Each scene shows the same named points in several views. A view is turned or mirrored, and shifted as a whole, has a little noise and may leave points out.

Scene 1
View 1
(69): [ 0.70  0.40  0.77  0.41 -0.02 -2.47 -1.35 -0.74 -1.31  0.38  2.72  0.46
 -0.76  2.29 -1.33  3.07  1.36 -0.30  0.80  0.11 -1.29 -1.66]
(46): [ 1.84 -0.07  0.50  3.50 -0.05 -3.57 -2.24 -1.91 -3.98  2.49  2.53  1.46
 -1.33 -0.31  1.38  2.54  2.82 -0.62  0.23 -1.44 -0.81 -0.17]
(127): [ 3.03 -0.03  1.73  3.08  0.57 -2.03 -1.03 -0.63 -1.31  0.43  4.30 -2.30
 -0.31  2.18 -0.79  2.82  1.11 -0.48  1.63 -1.57 -1.66 -0.79]
(128): [ 1.10  0.53  1.28  0.33  0.18 -1.82 -1.02 -0.11 -0.51 -0.34  3.47 -0.94
 -0.59  3.01 -2.13  3.08  0.78 -0.23  1.27  0.01 -1.59 -1.78]
(87): [ 1.49  0.38  1.45  0.73  0.32 -1.72 -0.84 -0.11 -0.28 -0.53  3.83 -1.49
 -0.42  3.17 -2.20  2.91  0.73 -0.23  1.48 -0.36 -1.75 -1.73]
(115): [-1.65  1.34  0.46 -2.65 -0.57 -2.36 -1.18  0.03 -0.88 -0.50  1.83  2.32
 -1.29  2.96 -2.46  3.07  1.12  0.10  0.26  1.88 -1.08 -2.58]
(90): [ 0.31 -0.49 -0.48 -0.82 -0.30 -1.92 -1.15 -1.89 -0.06  0.68  2.20  0.79
 -0.63  3.19 -2.37  3.92  1.55 -0.12  0.51  0.71 -0.88 -2.10]
(79): [ 4.64 -0.91  2.04  3.07  1.18 -0.31 -0.19 -0.53  1.90 -0.93  5.86 -6.12
  0.77  4.82 -3.33  3.58 -0.33 -0.38  2.95 -2.04 -2.23 -1.23]
(51): [ 2.43  3.51  5.34  3.36  0.64 -2.48 -0.89  4.00 -3.19 -2.38  5.94 -3.08
 -1.16  1.29 -0.17  0.62 -0.31 -0.70  2.17 -1.62 -2.97 -0.76]
(33): [-0.24  0.84  0.76 -0.58 -0.26 -2.59 -1.29 -0.24 -1.37  0.10  2.48  1.28
 -1.05  2.26 -1.66  2.95  1.47 -0.05  0.49  0.72 -1.26 -1.96]
(27): [ 1.34 -1.18 -0.64  1.08  0.00 -2.31 -1.48 -2.67 -0.88  1.90  2.24  0.63
 -0.64  2.34 -1.33  3.81  2.15 -0.30  0.57 -0.27 -0.71 -1.54]
(97): [ 0.70 -0.75 -0.48  0.05 -0.19 -2.36 -1.26 -2.21 -0.64  1.38  2.28  1.00
 -0.68  2.62 -1.61  3.88  2.00 -0.16  0.44  0.24 -0.85 -1.76]
View 2
(127): [-1.13  0.83 -0.02 -1.64 -0.44 -0.65 -0.23 -0.41  0.71  1.65  1.00  1.72
 -0.12 -0.60  1.75 -0.15 -2.64 -1.21 -0.06 -2.37 -0.19 -1.17]
(128): [-0.55  1.49 -0.36 -1.11 -0.54 -0.11  1.34 -0.23  0.69 -1.18  1.88  0.28
 -0.29 -1.98  1.46  0.17 -2.87  0.77 -0.52 -1.47  0.39 -1.33]
(33): [ 1.35  0.89 -0.57 -1.16 -0.84  0.92  2.08 -0.11  0.27 -2.38  1.31  0.08
  0.06 -2.54  0.12 -0.37 -2.24  0.81 -1.32 -0.25  0.98 -0.48]
(90): [ 1.69  2.15  0.46 -1.11  0.59  0.35  2.04 -0.36 -0.40 -2.83  1.90 -0.54
 -0.29 -1.57  0.28  0.16 -2.18  1.18 -0.81 -1.87  1.41 -0.22]
(46): [ 2.75 -0.87  0.19 -2.13 -0.56  0.63  0.01 -0.44 -0.45  1.40 -1.16  2.61
  0.84 -0.42 -1.46 -1.59 -0.70 -2.79 -1.00 -1.08  0.93  1.29]
(69): [ 0.95  1.03 -0.12 -1.24 -0.45  0.40  1.39 -0.20  0.12 -1.31  1.23  0.41
  0.09 -1.88  0.37 -0.33 -2.16  0.20 -0.79 -1.03  0.73 -0.47]
(87): [-1.12  1.52 -0.40 -1.22 -0.62 -0.38  1.11 -0.15  0.90 -0.54  1.98  0.47
 -0.46 -1.86  1.98  0.31 -3.00  0.59 -0.41 -1.65  0.05 -1.63]
(79): [-4.32  3.06  0.37 -1.28  0.25 -2.11 -0.08 -0.26  1.44  1.63  3.21  0.74
 -1.25 -0.28  4.45  1.38 -4.19  0.37  1.10 -4.30 -0.98 -2.94]
(97): [ 2.05  1.71  0.78 -1.39  0.76  0.37  1.61 -0.37 -0.53 -2.09  1.33 -0.06
 -0.07 -1.13 -0.07 -0.10 -1.90  0.36 -0.74 -2.08  1.46  0.24]
(51): [-3.95 -1.52 -3.00 -1.35 -4.13 -0.13 -0.22  0.23  2.87  2.89  0.43  3.13
  0.26 -3.40  2.89 -0.69 -3.61 -1.49 -0.77  1.16 -1.73 -3.14]
View 3
(97): [ 0.43 -0.06  0.28  0.63 -2.64  1.94 -0.90  1.05 -3.37  1.56  0.46 -1.09
  2.19  4.06 -2.07  2.05 -1.80 -1.60 -0.78 -1.85 -0.48  1.03]
(115): [ 1.92  2.48 -2.44  0.77 -2.63  1.87 -0.12  1.87 -2.01  3.25  2.22 -2.41
  2.68  6.17 -1.36  2.36 -2.53 -1.73 -0.91 -0.27  0.62  0.91]
(90): [ 1.13  0.07 -0.71  0.48 -2.65  1.75 -0.73  0.94 -3.18  1.99  0.47 -1.19
  2.48  4.92 -1.16  1.95 -2.08 -1.30 -0.80 -1.45 -0.48  0.91]
(128): [ 0.82  0.71 -2.41 -0.59 -3.12  0.53  0.39  1.07 -2.88  1.61  1.48 -0.87
  1.76  3.03 -1.24  0.63 -0.88 -0.38  0.06 -1.38 -1.03  1.60]
(27): [-0.02 -0.39  0.93  0.62 -2.63  1.90 -0.99  0.98 -3.53  1.09  0.13 -0.95
  1.74  3.40 -2.41  1.99 -1.31 -1.56 -0.60 -2.27 -0.74  1.01]
(87): [ 0.70  0.62 -2.58 -0.99 -3.31  0.29  0.41  0.97 -3.04  1.36  1.52 -0.68
  1.66  2.50 -1.13  0.25 -0.62 -0.03  0.21 -1.32 -1.41  1.62]
(51): [-0.61  4.16 -4.89 -2.44 -4.19 -1.31  2.47  2.42 -1.71  0.63  5.14 -1.14
 -0.88 -1.21 -3.18 -1.50  2.15  0.70  1.66 -1.12 -1.46  2.86]
(79): [ 0.66 -2.34 -3.59 -2.98 -3.97 -1.45  1.17 -0.39 -4.62 -0.07 -0.22  1.45
  1.56  0.09  0.50 -2.19  0.54  2.34  1.20 -2.13 -3.84  2.22]
(69): [ 0.36  1.20 -1.00  0.07 -2.88  1.25 -0.11  1.45 -2.79  1.62  1.60 -1.33
  1.57  3.22 -2.39  1.44 -1.03 -1.16 -0.28 -1.55 -0.50  1.30]
(46): [-2.08  1.56  2.45  0.76 -2.74  2.00 -0.91  2.13 -2.92  0.19  1.98 -1.48
 -0.36  0.89 -5.41  2.10  0.25 -2.58 -0.15 -3.08 -0.21  1.67]
(127): [-0.61  0.10 -1.11 -1.26 -3.41  0.11  0.34  1.01 -3.42  0.17  1.36 -0.33
  0.48  0.51 -2.49 -0.11  0.46 -0.06  0.57 -2.37 -2.00  2.04]
(33): [ 0.82  1.86 -1.51  0.37 -2.81  1.55 -0.14  1.70 -2.35  2.12  2.10 -1.83
  1.80  4.20 -2.11  1.79 -1.47 -1.44 -0.57 -1.17  0.09  1.20]
View 4
(90): [ 1.28 -0.43  3.79  0.20  1.56 -0.75  0.04 -1.86 -0.52  0.24  0.11  0.13
 -1.86 -0.64 -1.68  0.03  1.77 -0.40 -0.77  0.70  2.89  0.13]
(87): [ 0.08 -0.90  3.87 -1.13  0.46 -0.34 -0.62 -0.22 -0.97  0.00 -0.85  1.18
 -1.62  0.45 -1.48 -0.02  0.78 -0.08 -2.09 -0.11  2.70  2.24]
(115): [ 1.16  1.30  5.37  1.96  1.63  0.29 -0.06 -3.17 -1.30  0.69  0.37 -0.35
 -2.66 -0.10 -1.46  1.37  3.23 -1.24 -1.48  1.38  3.67 -0.08]
(33): [ 0.42 -0.12  4.52  0.62  1.38  0.32 -0.16 -1.57 -0.92 -0.14  0.25 -0.64
 -2.02  0.09 -0.86  0.99  2.34 -0.21 -1.10  1.22  3.16  0.75]
(79): [-0.15 -2.36  2.32 -4.34 -0.76 -1.94 -1.34  1.93 -0.70  0.42 -2.54  4.14
 -0.89  0.58 -2.62 -1.89 -2.25  0.42 -3.11 -2.34  1.56  4.15]
(27): [ 1.13 -1.92  2.61 -0.65  1.84 -1.05  0.37 -0.84  0.32 -0.51  0.58 -1.06
 -1.20 -1.01 -1.22 -0.39  1.35  0.58  0.59  1.26  2.39  0.11]
(69): [ 0.33 -0.95  3.73 -0.25  1.16  0.06 -0.24 -0.86 -0.64 -0.35  0.01 -0.64
 -1.60 -0.02 -0.85  0.47  1.80  0.15 -0.84  1.00  2.83  1.18]
(51): [-3.06 -1.04  4.88 -2.28 -1.43  2.92 -1.82  2.92 -2.57 -1.54 -2.16  0.44
 -1.79  3.83  0.81  2.02  1.22  0.81 -4.35 -0.20  2.91  6.22]
(97): [ 1.27 -1.21  3.14 -0.10  1.82 -0.90  0.21 -1.43 -0.02 -0.10  0.50 -0.77
 -1.39 -0.98 -1.39 -0.18  1.68  0.10  0.17  1.20  2.61 -0.15]
(46): [-0.73 -3.18  2.36 -1.12  1.55  1.11  0.33  1.23  0.31 -2.51  1.04 -3.92
 -0.78  0.33  1.27  0.85  2.24  2.11  1.35  2.51  2.18  1.56]
(128): [ 0.22 -0.75  3.90 -0.72  0.69 -0.28 -0.58 -0.57 -0.90  0.11 -0.65  0.79
 -1.71  0.41 -1.39  0.15  1.08 -0.16 -1.82  0.23  2.79  1.83]
View 5
(97): [-2.62 -1.99 -1.87  1.04  1.19 -1.33  2.46  0.57 -0.56 -0.57 -2.16  0.49
 -0.10 -0.52 -0.31  0.29  1.39  3.65  5.19 -0.87 -0.09 -2.58]
(87): [-2.94 -0.38 -2.89  0.75  0.46 -2.17  0.83 -1.41  0.18  1.15 -2.25  0.23
  0.13 -2.37  1.75  0.15  0.09  2.92  4.00  0.90  0.24 -2.80]
(51): [-1.33  0.54 -1.88 -0.84  0.92 -3.10 -2.71 -3.21 -0.85  4.38 -4.68 -0.30
 -1.19 -4.58  3.98 -0.14 -1.78  1.38  3.46  5.87 -0.22 -0.78]
(46): [-0.60 -3.25 -0.34 -1.99  2.39 -1.75  1.57  0.47 -2.18 -1.17 -3.65 -0.19
 -2.07 -0.16 -0.43  0.12  0.54  3.06  6.75  2.68 -0.60  0.61]
(127): [-2.38 -0.99 -3.07 -1.21  0.71 -2.70  0.80 -2.35  0.05  0.02 -2.01 -0.37
 -0.91 -2.01  1.87  0.05 -0.67  2.59  5.03  2.56  0.23 -0.98]
(128): [-2.85 -0.57 -2.61  1.19  0.66 -1.89  0.87 -1.02 -0.07  1.17 -2.55  0.34
  0.23 -2.15  1.42  0.08  0.46  3.05  3.98  0.61  0.16 -2.95]
(115): [-2.59 -1.08 -0.73  3.56  1.32 -0.68  1.15  1.84 -1.11  2.58 -3.99  1.22
  0.73 -1.75 -0.10  0.48  2.15  3.66  3.59 -1.27 -0.51 -4.32]
(79): [-4.28  0.95 -6.14 -0.92 -1.16 -3.72  0.89 -5.21  2.46 -0.23  0.36 -0.70
  0.38 -3.23  3.79 -0.22 -1.84  2.50  3.70  1.80  1.32 -2.45]
(27): [-2.50 -2.28 -2.16  0.23  1.20 -1.45  2.64  0.22 -0.49 -1.41 -1.79  0.21
 -0.33 -0.31 -0.23  0.18  1.19  3.61  5.58 -0.41  0.03 -1.96]

Which points are out of place in each view (at most two, in the order of its rows)? Write none if all are in place.
view 1: none
view 2: (79)
view 3: none
view 4: (90)
view 5: none
